Each row is a point on a tangle of strands that fork and nearly touch. The rows are in no order.
Points whose rows are less than 7.61 apart are linked; no others are. Some points are linked to none.
lil: [-3.42  1.39  1.46  0.24  0.02  0.85  0.73  0.76  0.36 -0.76 -1.64 -4.89
  1.38  3.67  3.38 -1.18  3.25 -1.04  1.18 -2.73  3.34 -3.05  0.46 -1.90
 -5.23 -3.76  2.01  1.31  2.73  0.58 -2.61 -2.12 -2.43  0.25 -3.31]
Kuzu: [-0.58  4.06 -2.68 -5.04  0.88  3.69  0.84  0.82 -4.05  4.59  0.63  1.98
 -1.69 -1.67 -0.43 -2.33  1.56 -0.14  1.46 -0.65 -2.44  0.23  0.01  0.89
  2.14  0.98 -1.81  2.84  0.03 -1.23  0.14  3.17  3.48  1.69 -0.19]
Davaf: [ 0.99 -2.45  3.01  4.50  1.46  0.11 -1.48 -0.44  5.59 -1.19  1.88  0.04
  4.90 -0.51  2.98  0.41 -6.17  0.15  1.73  1.93  0.62 -3.78  3.40  1.86
  0.58 -0.58  4.41 -0.98 -0.94 -0.69 -0.13 -0.32 -0.05 -5.72  0.66]
runi: [-2.73  1.47 -0.89  0.87  0.31  0.42 -0.25  0.16 -2.62 -1.90  0.65 -2.98
  0.11  1.16  3.88 -1.22  2.77 -0.79 -0.36 -4.19 -0.15 -0.93 -0.12 -1.05
 -3.13 -1.86  1.02  1.26  2.72 -0.07 -0.36  0.94 -1.73  0.70 -2.38]
Vulag: [-1.82  0.36 -0.48  0.61  0.57 -0.80 -2.67  2.36  0.26  1.10  2.18 -1.96
  0.66 -0.03  0.15  1.01  1.02 -1.14  0.69 -1.65  0.71 -1.97  1.38 -3.36
 -1.28 -1.45  2.60  2.83  2.00 -1.07  1.24  0.35 -0.08 -2.76 -1.86]
ger: [-2.25 -1.04 -0.21 -1.27 -3.05 -0.78 -3.57  3.17 -2.16  3.76 -0.02 -1.83
 -0.87  1.09 -2.67  0.80  1.78  0.72  0.85  0.05  2.54  0.00  2.45 -3.85
 -2.89 -2.39  1.63  2.34  0.21 -0.69  0.87 -0.75  0.26 -3.39 -1.88]
sok: [-3.86 -1.63  0.53  0.90 -2.01  0.68  0.31 -1.80 -1.93 -0.33 -2.35 -1.27
  1.19  2.90  0.78 -4.51  1.58 -0.48 -2.62 -3.28  0.41 -2.27 -0.64 -2.04
 -3.67 -2.25 -0.31  0.07 -1.46 -2.20 -1.84 -0.34 -0.12  0.62 -1.37]
feba: [-2.47  1.09  2.38 -1.93 -3.06  1.80  0.44 -0.53 -3.97  4.65 -2.37  1.48
 -4.22  0.48 -0.05 -0.87  3.99 -0.41 -1.47  1.17 -1.08 -0.28 -1.42  1.84
  0.37  0.37 -3.78  0.05 -0.27  2.87  0.23  2.15 -0.99  5.98  1.65]
tepi: [-2.05  3.11 -1.64 -2.97  0.22  3.35  0.99 -0.53 -4.79  2.24  0.00  1.60
 -1.57 -0.79  1.73 -2.48  2.74 -2.25  0.29  0.10 -3.46 -0.06 -0.58  1.50
  1.65  0.61 -3.46  0.49 -0.33 -0.18 -0.42  3.38  2.50  3.51  0.13]
Fuve: [ 4.37 -2.63  0.25  2.57  1.38 -0.97  1.56  1.21  2.77 -4.16 -0.39  0.37
  1.46  0.31  2.37  2.54 -3.21  2.45 -0.03  1.99 -0.71  2.30 -0.47  1.62
  0.81  0.38  0.58 -3.79 -1.48  0.35  0.74 -0.65 -1.68  1.74  2.28]
bup: [-2.01  2.79 -0.20  0.67  1.94 -0.76 -0.47 -0.24 -1.06 -3.67  2.43 -1.84
  0.47 -2.19  3.18  2.38  1.77 -3.88  1.06 -2.07  2.58  1.73 -0.99 -0.48
  0.82  0.44  2.39 -1.75  6.40  2.61  1.97 -1.60 -3.67 -0.14 -2.88]
mevu: [ 4.28 -2.78  0.09 -0.27  0.64 -3.88 -0.66  0.15  3.54 -0.25 -0.99 -1.10
 -2.17 -2.49 -0.69  3.16 -0.46  3.36 -0.50  4.12  1.19  3.08 -1.36 -0.04
  0.60  1.33 -2.04  0.55  1.13  1.24  0.82 -3.43 -1.05  0.21  0.68]
tere: [ 1.67  3.29 -0.29  0.80  2.26 -1.12  0.74 -1.60  1.94 -3.52  5.96 -0.94
  0.61 -3.46  1.47  3.54 -1.43 -2.80  0.97  0.05  0.94  2.56 -0.92  2.02
  1.37  2.79  1.45 -0.12  4.16 -0.16 -0.48 -2.64 -2.49 -0.78 -0.43]
dobov: [-1.94 -0.40  2.39 -1.97 -6.55  2.29 -0.81 -0.11 -3.64  6.52 -4.18  0.98
 -4.70  2.58 -2.53 -2.70  4.26  0.16 -0.78  0.22 -0.81 -2.75 -0.81 -0.60
 -0.48  1.42 -2.60  0.74 -1.12  1.72 -2.97  1.33 -1.04  1.16  1.06]
zuton: [ 0.87 -0.56  1.14 -1.29  0.78  1.16  1.75 -0.72  0.22  2.77 -2.50  3.20
 -2.14  2.04 -1.55 -2.64  1.09 -0.24 -0.18  1.06 -2.58 -2.86 -1.31 -0.36
  2.52  1.01 -2.46 -2.62 -3.39  1.39 -0.49  3.72  1.43  1.94  3.97]
Reka: [-1.49 -2.95 -0.21 -0.46 -4.55 -1.52 -2.48  1.95 -2.04  2.81 -2.38  0.22
 -1.32  1.06 -3.31  0.87  2.04  0.91  0.08  0.88  2.25  0.44  1.91 -3.12
 -2.04 -2.36  0.63  0.69 -0.30  0.88  1.06  0.69  0.51 -2.62 -0.53]
Namu: [-2.29  2.36  1.62  1.02 -0.39  0.66  1.39 -0.34 -2.47 -5.12 -1.22 -1.06
  2.63  2.43  5.34 -3.67  1.23 -3.29 -2.97 -5.80 -0.80  0.05 -1.20  2.15
 -2.67 -1.49  1.04 -1.01  1.16 -0.23 -1.61  0.21 -3.05  3.19 -1.86]
Pup: [-3.37 -0.39  1.64  0.87 -0.03 -2.05 -1.75  1.22 -0.41 -1.58 -1.73 -1.07
  0.92  0.62  2.83  0.66  2.71 -1.72  0.45 -2.99  2.93  0.67  0.41 -1.16
 -1.66 -2.53  2.33 -2.22  5.09  2.12  1.11 -1.24 -2.81 -1.35 -2.96]
mif: [-2.06  1.05 -0.21  1.70  0.49 -0.02  0.37  0.75 -1.62 -5.40  0.46  0.71
  1.73  1.19  4.40 -1.52  0.98 -2.68 -1.90 -4.87 -1.31  1.17  0.34  1.18
 -1.38 -0.94  0.84 -1.73  1.59  0.75  0.42  1.12 -1.99  1.34 -1.03]
ragi: [-0.96  2.28 -1.77 -3.98 -0.58  2.63  0.24  0.95 -1.21  6.76 -1.06  2.79
 -1.55  0.44 -2.43 -3.84  1.55  1.14  0.94 -1.09 -2.61 -2.87  0.44 -0.97
  2.26  1.16 -0.48  1.96 -3.18 -2.07 -0.49  3.24  4.89 -1.85  1.38]
pov: [ 1.68  0.88 -0.32  3.37  1.25  0.58  1.98 -0.04  1.45 -5.17  3.58 -1.37
  2.73  0.17  2.86  2.45 -6.39  1.94  1.57 -1.01 -1.95  2.03  1.34  4.35
  2.23 -0.09 -0.63 -3.68 -2.85 -0.65 -1.05  0.44  0.76  1.32  2.27]
mibof: [-2.34  0.07 -0.50  1.06 -0.04 -0.86 -0.20  0.26 -3.23 -3.06  0.38 -0.26
  0.35  0.49  2.93 -0.97  2.76 -0.72 -1.25 -3.52 -0.32  0.77  0.04 -0.08
 -1.88 -1.49  0.73 -0.67  2.05  0.07  1.09  1.43 -1.63  1.02 -1.54]
Goti: [-1.24 -0.68  0.61 -2.11 -1.04  0.18 -3.91  3.27 -1.11  5.10  1.27 -1.46
  0.02 -0.28 -4.83  1.81  0.22  0.99  1.22  0.62  2.11  0.42  2.41 -4.09
 -1.48 -1.29  2.36  3.93 -0.15 -1.23  1.88 -1.15  1.38 -4.08 -2.57]
Mel: [ 3.58 -1.43  0.58  3.02  0.95 -2.72 -0.48 -0.48  3.30 -2.57  2.14 -1.60
  1.00 -1.51  3.54  3.04 -3.32  1.07  1.63  3.30 -1.42  3.24 -1.00  3.15
  2.56  3.53 -1.28 -0.53  1.14 -1.87 -0.17 -5.58 -1.78 -2.25  2.24]
sorel: [-2.70  1.89  1.56  0.95 -0.53  2.27  1.67 -1.92 -1.62 -4.01 -0.75 -2.06
  2.65  3.42  4.02 -5.28  0.53 -2.99 -3.08 -5.75  0.49 -2.27 -1.39  1.08
 -3.24 -1.86  1.44 -0.19  0.22 -1.99 -2.50 -0.09 -2.70  4.06 -1.80]
kade: [-1.02  0.69 -2.65 -1.03  0.74  2.13  0.69 -0.60  0.35  1.56 -1.96  2.52
  0.40  0.91 -1.21 -2.92 -1.17 -0.75  0.96  0.66 -2.51 -3.72  0.06 -0.21
  2.34  0.78 -1.37 -1.09 -3.92 -0.27 -0.56  3.74  4.02 -1.55  1.31]
fufaf: [-3.11 -2.64  2.41  0.02 -6.15  1.73 -0.65 -0.94 -2.82  3.80 -6.09 -0.20
 -2.53  3.48 -2.85 -2.60  2.49 -0.27 -1.48 -0.66  0.00 -1.95 -0.73 -2.10
 -1.67  0.06 -2.74 -0.81 -2.32  1.74 -2.26  0.32 -1.01  0.48  0.08]
zevon: [-0.41  0.89 -0.71  1.66  1.32 -0.85  0.98  0.82  0.45 -5.67  2.02  1.56
  1.15 -0.65  2.87  1.27  0.04 -1.72 -0.64 -2.55 -0.34  2.86  0.92  1.57
  0.38 -0.24  1.81 -3.35  2.44  1.14  1.55  0.78 -2.25  1.06 -0.48]
nav: [ 3.74 -0.40  0.72  0.88  1.37 -2.90 -2.19 -1.35  2.44 -1.71  2.88 -1.16
 -0.38 -2.40  2.20  2.49 -1.67  0.32  1.12  3.80 -0.59  3.09 -1.90  3.40
  1.36  5.00 -1.07  1.68  2.01 -2.53  0.38 -6.88  0.16 -2.99  1.21]
kosib: [ 1.74  0.29  0.25 -2.71  0.08 -1.63 -1.42 -0.25 -1.11  3.84  1.68 -0.10
 -1.07 -2.60 -5.14  3.48  1.09  1.54 -0.27  1.05  3.63  4.17 -0.64 -0.77
 -0.12  1.51  0.60  4.57  2.82 -0.76  1.34 -4.71  0.84 -2.10 -2.92]
katiz: [ 3.17 -2.55  0.69  0.14 -0.07 -4.67 -0.48 -0.68  3.62 -0.66  0.60  0.52
 -1.93 -2.77 -0.01  3.98  0.95  2.33 -0.84  2.68  2.50  3.39 -1.21 -0.58
  0.23  0.71  0.54 -0.71  2.63  0.50  0.73 -3.53 -2.30  0.44  0.10]
savus: [ 2.09  0.72  2.21  2.96  1.96 -0.68  0.31 -1.08  4.24 -3.78  3.60 -0.66
  3.65 -1.68  2.79  2.75 -4.70 -1.01  2.53  0.05  0.04  1.12  1.58  2.15
  1.50  1.67  2.11 -2.44  2.29  0.43 -1.13 -0.57 -1.91 -2.44 -0.29]
Tagid: [-4.31  1.20 -0.61 -3.55 -3.16  3.72 -0.09 -1.52 -1.65  6.29 -2.29 -1.65
 -1.09  2.10 -2.17 -6.23  2.14 -0.30 -0.08 -1.04 -2.36 -4.10 -0.46 -2.43
 -1.50 -0.90 -2.36  1.73 -2.23 -1.27 -4.03  0.16  2.65 -1.18 -1.17]
Kizop: [ 0.53 -0.67  0.23 -2.66 -1.61 -0.98 -2.24  1.63 -1.69  4.48  0.73 -0.62
 -0.81 -1.65 -5.47  2.73  0.85  1.29  0.92  1.29  3.10  2.51  1.26 -2.58
 -0.43 -0.69  1.78  3.32  1.85 -0.84  1.60 -1.96  0.58 -2.73 -2.55]
Denu: [ 1.72 -0.11  2.47  4.18  1.14 -0.48 -0.10 -0.94  4.61 -2.70  3.21 -0.59
  4.51 -0.44  3.31  1.55 -6.05 -0.06  2.08  0.35 -0.28 -0.78  2.84  2.76
  1.33  0.60  2.88 -1.89  0.05 -0.33 -0.23  0.40 -0.71 -3.37  0.30]
Foz: [-0.03  2.40 -2.40 -3.35  0.80  1.21 -0.21  0.73 -4.19  2.79  1.76 -1.83
 -1.45 -2.73 -3.39  1.70  0.91  0.40  0.61 -0.20  1.44  2.52 -0.16 -0.92
  0.05  0.76  0.22  4.61  2.55 -0.81  2.84 -1.34  1.32  0.38 -3.19]
lakib: [-0.05 -1.06  0.01 -0.90 -3.90 -1.15 -0.13 -0.27 -2.97  1.51 -2.21  0.72
 -3.80 -0.75 -2.22  1.43  3.16  1.22 -0.62  2.82  2.91  3.79 -0.73  0.11
 -0.84 -1.68 -1.84  1.83  1.08  4.28  2.28  0.06 -2.29  3.43  0.25]
Rizo: [ 1.48 -3.58  1.74  3.63  0.82 -1.41 -1.18  0.44  5.48 -1.24 -0.21  1.33
  3.40  0.41  1.51  0.90 -3.89  1.34  0.23  1.89  0.44 -3.01  2.57  0.36
 -0.15 -0.29  4.27 -2.59 -1.18 -1.24  0.90  0.83  0.33 -3.67  0.08]
Tup: [-1.34  0.39 -0.68 -1.39  0.10  2.22  1.65 -0.45 -2.81  0.38 -1.40  2.43
 -1.35 -0.58  0.79 -0.64  2.53 -1.61 -0.01  1.02 -2.14  0.80 -1.32  1.26
  1.52 -0.04 -3.24 -1.05 -1.08  1.44  0.69  3.00  1.21  4.22  1.18]
mude: [ 0.44  1.64 -0.85  3.64  1.77  0.81  0.20 -0.18  1.73 -4.16  4.12 -0.47
  3.12  0.39  1.70  1.07 -5.87  0.42  1.08 -1.30 -1.51 -1.10  2.76  2.34
  0.59  0.56  0.27 -1.67 -2.39 -0.34 -0.20  2.29  1.64 -1.08  1.14]
Fak: [ 3.55 -0.31  0.75 -0.68  1.54 -3.59 -1.64 -1.58  2.66 -0.74  2.57 -0.01
 -0.63 -3.75 -0.31  3.01 -0.19  0.29 -0.14  3.06  1.02  3.07 -2.03  1.65
  0.62  3.78  0.34  2.02  2.99 -2.03  0.00 -6.04 -0.07 -2.08 -0.40]
Vuk: [ 0.30  2.03 -3.09  0.57  1.97  3.50  2.40 -0.51 -1.52 -3.23  1.27  2.11
 -0.06 -0.32  1.30  1.49 -1.44 -1.33  0.94  1.27 -2.80  2.54 -0.63  3.44
  2.62 -0.33 -3.27 -2.29 -2.09  1.21 -0.98  2.00  1.45  4.30  2.09]
Kotum: [ 2.94  3.11 -0.34  1.31  2.30 -1.23  0.46 -1.66  1.73 -3.67  6.26 -1.79
  0.44 -3.05  1.62  3.15 -2.82 -1.13  1.10  1.52 -0.83  3.40 -1.07  4.06
  1.22  3.63 -0.84  0.96  2.36 -1.59 -1.57 -4.67 -0.64 -1.22  0.95]
Potib: [ 0.87 -2.07  1.56  2.60  1.13  0.47 -0.18 -0.61  1.86 -4.40 -4.68  2.15
  1.07  3.22 -0.32 -4.26 -3.43 -1.31 -2.95 -0.91 -2.76 -2.47  0.36 -0.54
  0.71  0.31  0.00 -4.83 -5.85  0.54  1.30  0.01  0.37  1.52  3.06]
Sika: [ 1.47  1.92 -2.68 -4.07  1.60  0.79  2.16  0.44  0.23  2.09 -1.00  2.58
 -2.41 -1.84 -0.59  0.68  0.91  0.91  0.93  2.25 -1.58  2.34 -1.47  2.20
  2.71  0.04 -2.75  2.46 -0.78  0.54 -0.43  1.72  1.03  3.33  1.97]
koro: [ 0.23 -2.47  0.29  0.22  0.32  0.20  1.09 -0.27  0.13 -0.22 -3.79  2.54
 -0.19  1.29 -1.51 -1.30 -0.42 -0.09 -0.29  1.03 -1.21 -1.72 -0.76 -1.15
  0.78  0.05 -1.28 -2.66 -3.25  1.74  1.00  3.03  1.94  0.97  1.97]
pid: [ 2.52  0.42  0.49 -1.62  1.25 -3.27 -1.78 -1.28  0.89  1.17  2.86  0.00
 -0.84 -3.81 -2.66  3.23  1.04  0.37 -0.74  1.70  2.45  3.42 -1.76  0.29
  0.28  2.50  1.07  3.38  3.28 -1.61  0.56 -5.29  0.19 -1.47 -1.83]
kar: [ 0.81 -2.27  0.00  2.16  0.86 -0.19  0.50  0.02  0.48 -3.96 -2.43  2.70
  0.93  2.16  0.39 -1.18 -1.63 -0.44 -1.52 -0.32 -1.97 -0.67  0.36 -0.31
 -0.13 -0.04  0.05 -3.90 -3.75  0.73  1.55  1.99  0.83  1.65  1.63]
bebar: [-2.86  1.66  0.47  1.34  1.74 -0.48 -1.99  0.51 -0.44 -2.78  0.02 -3.75
  1.59 -0.23  3.88  2.16  2.19 -3.52  1.30 -2.98  2.98  0.03 -0.48 -2.33
 -0.57 -1.25  2.06 -0.81  5.87  2.81  1.32 -2.12 -3.29 -1.13 -4.23]
Suk: [-1.12 -0.97  1.63 -1.39 -2.32  0.71  1.09 -0.11 -3.08  2.46 -2.66  1.83
 -3.55 -0.15 -1.36 -0.02  2.88 -0.02 -0.66  1.97  0.72  1.55 -1.55  0.99
 -0.01 -0.90 -3.27  0.40 -0.19  4.43  1.46  2.00 -1.12  4.90  1.80]
miban: [-2.69  0.46  2.31 -1.61 -4.65  2.03 -0.18 -0.84 -4.35  4.71 -3.71  0.75
 -3.72  1.46 -0.85 -1.77  4.18 -0.31 -1.30 -0.16 -1.38 -1.79 -1.08  0.68
 -0.34  0.99 -3.93 -0.48 -0.46  1.79 -1.76  1.51 -0.24  3.43  0.48]
Sudig: [ 1.85  2.89 -1.54 -1.90  2.35  0.80 -0.13  0.06 -2.72  1.47  4.30 -1.92
 -0.35 -2.71 -3.11  2.67  0.41 -0.37  0.18 -0.36  0.86  2.32 -1.07 -1.14
  0.71  2.08  1.23  5.25  2.81 -1.50  2.81 -2.31  0.80 -0.52 -2.97]
Sukud: [-1.27  1.75 -2.13  3.49  1.82  1.01 -0.24  0.39  1.28 -3.73  3.27  0.06
  3.11  1.28  2.04 -0.68 -3.48 -1.45 -0.84 -3.18 -1.03 -2.77  2.77 -0.13
 -0.33  0.38  0.14  0.17 -1.57  0.12 -0.27  2.36  1.42 -1.62  0.66]
sige: [-4.70  0.00  0.65 -2.14 -4.71  3.55 -0.48 -2.70 -1.62  5.04 -3.53 -2.37
 -1.43  3.13 -3.60 -4.88  2.50  0.08 -0.09 -0.50 -0.23 -3.17 -0.96 -1.59
 -3.17 -1.25 -2.52  0.54 -2.75 -1.09 -5.19 -0.64  0.00  0.21 -2.00]
kirip: [-4.22 -2.42  1.18 -0.02 -5.53  1.32 -1.10 -1.41 -1.99  2.79 -4.17 -1.91
 -0.73  4.01 -2.92 -3.70  2.50  0.66 -1.07 -0.51  1.53 -1.85 -0.48 -2.35
 -4.57 -1.92 -1.22  0.14 -2.73 -0.69 -3.35 -1.27 -0.72 -0.93 -1.13]
Dop: [ 2.00  2.02 -1.39 -4.39  0.21  1.75  1.44  1.08 -0.48  5.78 -0.73  3.71
 -1.73 -0.38 -2.41 -1.76  1.19  2.71  1.43  0.67 -1.70 -1.36 -0.04  0.18
  3.02  1.08 -0.71  2.38 -2.75 -1.92 -0.55  3.49  3.92 -0.05  2.06]
nemat: [ 1.62 -1.29  0.97  0.04  0.51 -4.01 -0.42 -0.89  3.05 -1.33  1.41  1.15
 -0.36 -3.16  0.42  3.80  0.85  0.00  0.24  0.92  2.66  2.76 -1.04 -0.47
  0.71  0.66  2.66 -1.92  4.11  0.46  0.61 -2.38 -2.65 -0.50 -1.04]
buzi: [-0.08  2.33 -3.39  0.09  1.28  1.13 -1.09  0.83 -3.01 -0.94  3.35 -1.71
  0.16 -1.89 -0.19  1.04 -0.01 -1.20  0.50 -1.48 -0.96  0.23  0.40 -1.41
  0.22  0.40  0.31  2.83  1.07 -1.06  2.00  1.78  0.68 -0.04 -1.55]
fivov: [-1.02 -2.88 -1.10  2.18  0.55 -0.56 -1.44  1.08  3.32 -0.14 -0.97  0.92
  2.05  0.57 -1.50 -0.28 -2.48  0.82 -0.93  1.65  0.15 -4.24  1.89 -1.59
 -0.80 -0.90  1.84 -0.67 -2.87 -1.54  0.99  1.57  3.06 -4.04  0.23]
Peka: [ 2.12  1.50  0.17  3.61  1.40 -0.48  1.55 -1.23  1.94 -4.33  5.39 -2.74
  2.69 -1.37  2.61  3.21 -5.62  1.30  2.16 -0.03 -1.79  2.59  1.12  4.37
  2.30  1.24 -0.74 -1.73 -0.77 -1.38 -1.47 -1.21 -0.38 -0.33  1.94]
zuki: [ 3.49  3.16 -1.86  0.11  2.61  0.13  0.42 -1.04  0.48 -2.54  4.75 -1.96
  0.81 -2.73 -0.47  2.71 -3.38  0.11  1.14  2.12 -1.79  3.17 -0.79  4.16
  1.77  3.38 -2.40  2.96  0.75 -1.88 -1.00 -3.96  0.66 -0.87  0.33]
zamu: [ 4.01 -2.99  0.33 -1.01  0.34 -2.54  0.96  1.29  2.42  0.84 -2.85 -0.09
 -1.03 -1.09 -2.19  2.32 -1.24  3.50  0.40  4.08  1.00  0.93 -0.79 -0.87
  0.64 -0.02 -1.71  0.33 -0.70  2.16  0.42  0.32  0.58  0.48  1.39]
Vavib: [ 1.59 -3.47  0.43  2.01  0.37 -1.48 -1.70  0.56  3.82  0.19 -0.64  0.53
  2.33 -0.85 -1.09  1.53 -2.75  1.89  0.18  2.96  0.25 -2.61  1.59 -0.99
 -0.14 -0.43  2.95 -0.86 -2.18 -1.38  0.89  1.46  1.74 -3.71 -0.40]
zaki: [-3.22  1.41 -1.97 -3.57 -1.18  2.84 -0.21  0.45 -1.26  6.22 -1.67  0.36
 -0.83  1.08 -2.01 -5.08  1.56 -0.48  0.51 -1.44 -2.42 -3.59  0.09 -2.19
  0.53  0.22 -1.40  2.10 -2.71 -1.24 -1.55  1.95  4.66 -2.50  0.10]
bevek: [-3.55 -0.13  0.52  1.22 -0.56  2.04  2.43 -1.34 -0.27 -2.36 -0.54 -1.96
  2.78  3.79  2.58 -5.88  0.28 -1.75 -2.63 -4.56  1.44 -3.52 -0.34 -1.31
 -3.15 -2.37  1.89  0.21 -0.28 -2.46 -2.38 -0.90 -1.50  1.76 -1.00]
Rilur: [-1.77  3.59 -1.91  0.22  0.71  0.61 -0.69  0.61 -3.26 -1.97  2.71 -4.35
 -1.00 -0.22  3.92  1.05  3.21 -1.50  0.76 -3.69 -0.48 -0.69  0.22 -1.44
 -1.14 -0.29  1.99  2.55  3.97  0.36  0.97  0.14 -2.12  0.76 -2.93]
nini: [ 2.34  2.06 -2.01 -5.38  1.30  0.79  1.88  1.21  0.30  4.64 -1.09  3.51
 -2.59 -1.38 -2.02  0.08  0.58  3.09  1.04  0.99 -1.31  1.50 -0.41  1.61
  2.93  0.95 -1.89  4.47 -1.07 -1.03 -0.24  1.35  2.08  1.55  1.48]
Zisug: [-4.54 -2.56 -0.59  1.31 -0.93 -0.33  0.14  0.06  0.06  0.49 -1.44 -0.87
  1.49  2.83 -0.06 -4.41  0.70 -0.31 -2.46 -2.22  1.23 -3.24  0.60 -3.45
 -3.26 -2.51  0.41  0.40 -1.68 -2.08 -1.28 -0.73  0.68 -1.84 -0.33]
Kuri: [ 3.37  0.09 -0.82  0.44  1.73 -1.63 -0.87 -0.55  1.48 -1.18  3.05 -0.58
  1.40 -3.28 -1.55  2.67 -1.58  0.43  0.97  1.62 -0.01  1.52  0.05  0.35
  1.28  1.54  1.29  1.25  1.74 -2.18  0.12 -0.84 -0.10 -1.72 -1.03]
Pog: [ 3.10  1.23  0.18 -2.84  1.74  1.41  1.76 -0.03  0.28  4.50  0.57  3.45
 -4.04  1.35 -0.39 -1.66  2.06  1.32 -0.81  2.59 -2.58 -0.54 -2.11  1.86
  2.44 -0.61 -3.44  0.41 -3.19 -0.38 -1.08  3.49  0.66  4.31  5.32]
tinab: [-2.86 -3.50 -1.15  2.18 -0.04 -0.77 -0.55  0.61  1.79 -0.29 -2.60  1.23
  1.35  1.87 -1.22 -2.71 -0.46 -0.08 -2.36 -0.55  0.22 -3.59  1.30 -2.81
 -1.31 -1.64  0.57 -1.16 -3.12 -0.94  0.38  0.56  2.48 -2.92  0.25]
lirod: [-0.39 -0.82 -0.78  0.17 -0.11 -2.09 -1.62  0.90 -0.53 -0.09  1.52  0.02
  0.17 -1.56 -0.47  1.83  1.31 -0.13  0.06 -0.75  1.12  0.63  0.90 -1.74
 -0.65 -1.13  2.05 -0.01  2.30 -0.67  1.96  0.95 -0.49 -1.50 -1.36]
Vavof: [-3.32  1.53  3.49  0.49 -0.70  1.12  1.38 -0.69 -0.16 -2.22 -3.22 -3.73
  1.77  3.71  1.88 -3.35  2.95 -1.65 -0.50 -4.29  3.83 -2.21 -0.83  0.86
 -5.89 -3.75  2.60 -0.74  1.95 -0.32 -2.51 -1.60 -3.10  2.65 -2.76]
popel: [ 0.56 -3.00  0.76 -0.54 -4.48 -1.41 -0.75  1.46 -1.72  2.02 -3.37  1.35
 -2.44  0.90 -3.98  1.16  1.72  1.00 -0.03  1.93  2.54  0.79  0.67 -2.55
 -1.05 -1.48 -0.50  0.18 -0.57  3.12  1.07  1.43  0.07 -0.55  0.72]
vif: [ 1.28 -5.48  1.67  1.95 -0.06 -1.50 -0.17  0.47  3.65  0.75 -4.86  0.79
  0.14  1.70 -2.19 -1.04 -3.21  2.43 -1.32  2.56  0.89 -4.24  0.82 -2.56
 -0.59 -0.60  1.62 -3.44 -4.52  1.41  1.91  1.44  2.12 -2.67  1.91]
Temaz: [ 2.59 -0.08 -0.26  2.90  1.04  0.54  1.66  0.90  1.35 -6.14  0.89  1.23
  1.78  1.37  2.58  1.41 -3.81  0.55  0.03 -0.66 -1.98  2.39  0.89  2.97
  0.80 -0.04  0.73 -4.83 -2.67  0.82  0.54  0.52 -0.05  2.86  2.53]
Nela: [ 3.76 -1.76 -0.10  2.54  1.11 -1.89  1.07  0.12  3.20 -3.10  1.63 -0.56
  1.88 -1.36  2.85  3.53 -3.18  2.13  0.98  2.57 -1.02  3.21 -0.08  2.27
  1.74  2.00 -0.42 -2.24  0.22 -1.02 -0.11 -2.70 -2.15 -0.33  1.44]
mozop: [ 3.48  2.86 -1.57  0.79  2.40  0.35 -0.23 -0.80  0.24 -2.22  5.48 -1.64
  2.00 -2.64 -1.28  2.58 -2.97 -0.74  1.31  0.50 -1.18  1.29  0.63  1.23
  1.48  2.09  0.57  2.75  0.56 -1.62 -0.12 -0.65  0.14 -1.54 -0.61]
gosi: [ 2.81 -3.49  0.76 -0.13 -1.97 -3.09 -0.39  0.83  0.30  0.79 -1.79  1.06
 -2.12 -0.72 -3.25  2.73  0.78  2.30 -0.35  2.71  3.13  2.22  0.19 -2.26
 -0.67 -1.70 -0.38 -0.29  0.47  3.06  1.25  0.12 -0.70  0.71  0.55]
Laf: [-0.36  2.72 -2.46 -4.87  0.73  2.74  0.94  1.38 -3.61  4.23 -0.16  0.41
 -1.24 -2.40 -3.04 -0.25  0.66  0.87  1.55 -0.31 -0.22  1.54  0.09 -0.02
  1.32  0.56 -0.98  4.20  1.26 -0.51  1.45  1.36  2.71  0.90 -1.60]
Ruba: [-0.73 -3.58  0.54  2.34  1.09  0.87 -0.04 -1.77  3.35 -1.65 -5.89  2.19
  0.96  2.80 -1.67 -5.81 -2.86 -0.11 -3.10 -0.42 -1.76 -4.76  0.85 -2.07
  1.59 -0.09 -0.58 -3.81 -6.11  0.70  0.93 -0.83  1.23 -1.03  2.20]
ziza: [ 0.18  2.34 -0.28  1.33  2.22 -0.94  0.66 -0.48  1.50 -4.83  4.14  0.02
  1.05 -2.55  2.22  3.00 -0.92 -3.04  0.70 -1.01  1.25  2.61 -0.45  1.21
  1.34  1.29  1.96 -2.68  4.54  1.26  0.63 -1.11 -3.17 -0.19 -1.36]
sato: [ 2.60 -2.95  0.36 -1.01  0.17 -1.09  1.60  0.94  1.13  0.55 -3.47  1.30
 -1.04  0.24 -1.93  0.62 -1.13  2.47  0.66  2.98  0.15 -0.83 -0.83 -1.06
  0.66 -0.23 -1.25 -1.60 -1.97  2.62  0.57  2.66  1.29  1.14  2.18]
ref: [ 1.35 -0.68 -0.70  0.40  1.00 -2.52 -0.30 -0.11  1.21 -1.91  2.30  0.48
  0.63 -2.68 -0.09  2.86  0.14  0.11  0.42  0.44  1.13  1.67  0.42 -0.49
  0.41  0.17  2.16 -0.99  2.42 -0.75  1.20  0.10 -1.34 -0.64 -1.09]
Luzo: [ 0.40  1.36 -0.40 -3.46  0.04  1.61  2.15 -0.22 -1.14  3.56 -0.80  3.20
 -3.26 -0.68 -0.16 -0.73  2.77 -0.23  0.24  1.90 -1.72  0.95 -1.61  1.81
  2.16 -0.41 -3.17  1.08 -0.88  1.29 -0.12  3.15  0.77  4.62  2.90]
voke: [-3.73 -0.22  1.82  0.65 -0.82 -1.29 -0.91  1.31 -0.53 -0.43 -2.44 -2.64
  1.25  2.74  2.97 -0.91  3.20 -0.86  0.29 -3.56  3.26 -0.73  0.94 -1.37
 -4.37 -3.66  2.05 -0.44  3.80  0.93 -1.14 -1.70 -2.72 -1.28 -2.98]
Fakiz: [ 2.76  0.59  0.49 -1.39  2.08  1.82  1.94 -0.99  0.43  3.81  0.38  3.47
 -2.66  3.13 -0.92 -3.30  0.75  1.19 -0.51  2.18 -3.89 -3.25 -1.65  1.13
  3.69  0.71 -2.40 -2.95 -4.76 -0.65 -1.13  3.66  0.77  2.48  5.67]

Follow the links from the first point to the second, and from the first to the third. Name the last point that the two ways share.
dobov; Fakiz; Foz: Luzo
Goti; zuton; nemat: zamu
ziza; kar; Vulag: ref
Rilur; ref; voke: ziza
mozop; voke; Denu: ziza
Dop; mozop; Potib: koro
zaki; nemat; Kizop: zamu

A fork is a point with three links. Follow the links from the first point to the second and name the forks in between, in order.
ragi; Reka: Luzo, koro, zamu
ger; Peka: pov
Kuzu; Dop: Luzo
sato; Kuzu: koro, Luzo
popel; voke: zamu, ref, ziza
Namu; gosi: mif, ziza, ref, zamu
ziza; zamu: ref

Name the points in between on the shortest way along the links from the first point to the second, in order.
Pog; Foz: Luzo, Tup, tepi, Kuzu, Laf
Sukud; pid: mude, pov, Temaz, Fuve, Nela, Mel, nav, Fak
Pup; Rizo: bebar, bup, ziza, zevon, mif, Namu, sorel, bevek, sok, Zisug, tinab, fivov, Vavib
pid; zamu: kosib, Kizop, Goti, ger, Reka, popel, gosi
mozop; sige: Kuri, ref, nemat, katiz, mevu, zamu, sato, koro, zuton, Fakiz, Pog, Luzo, Sika, nini, Dop, ragi, zaki, Tagid
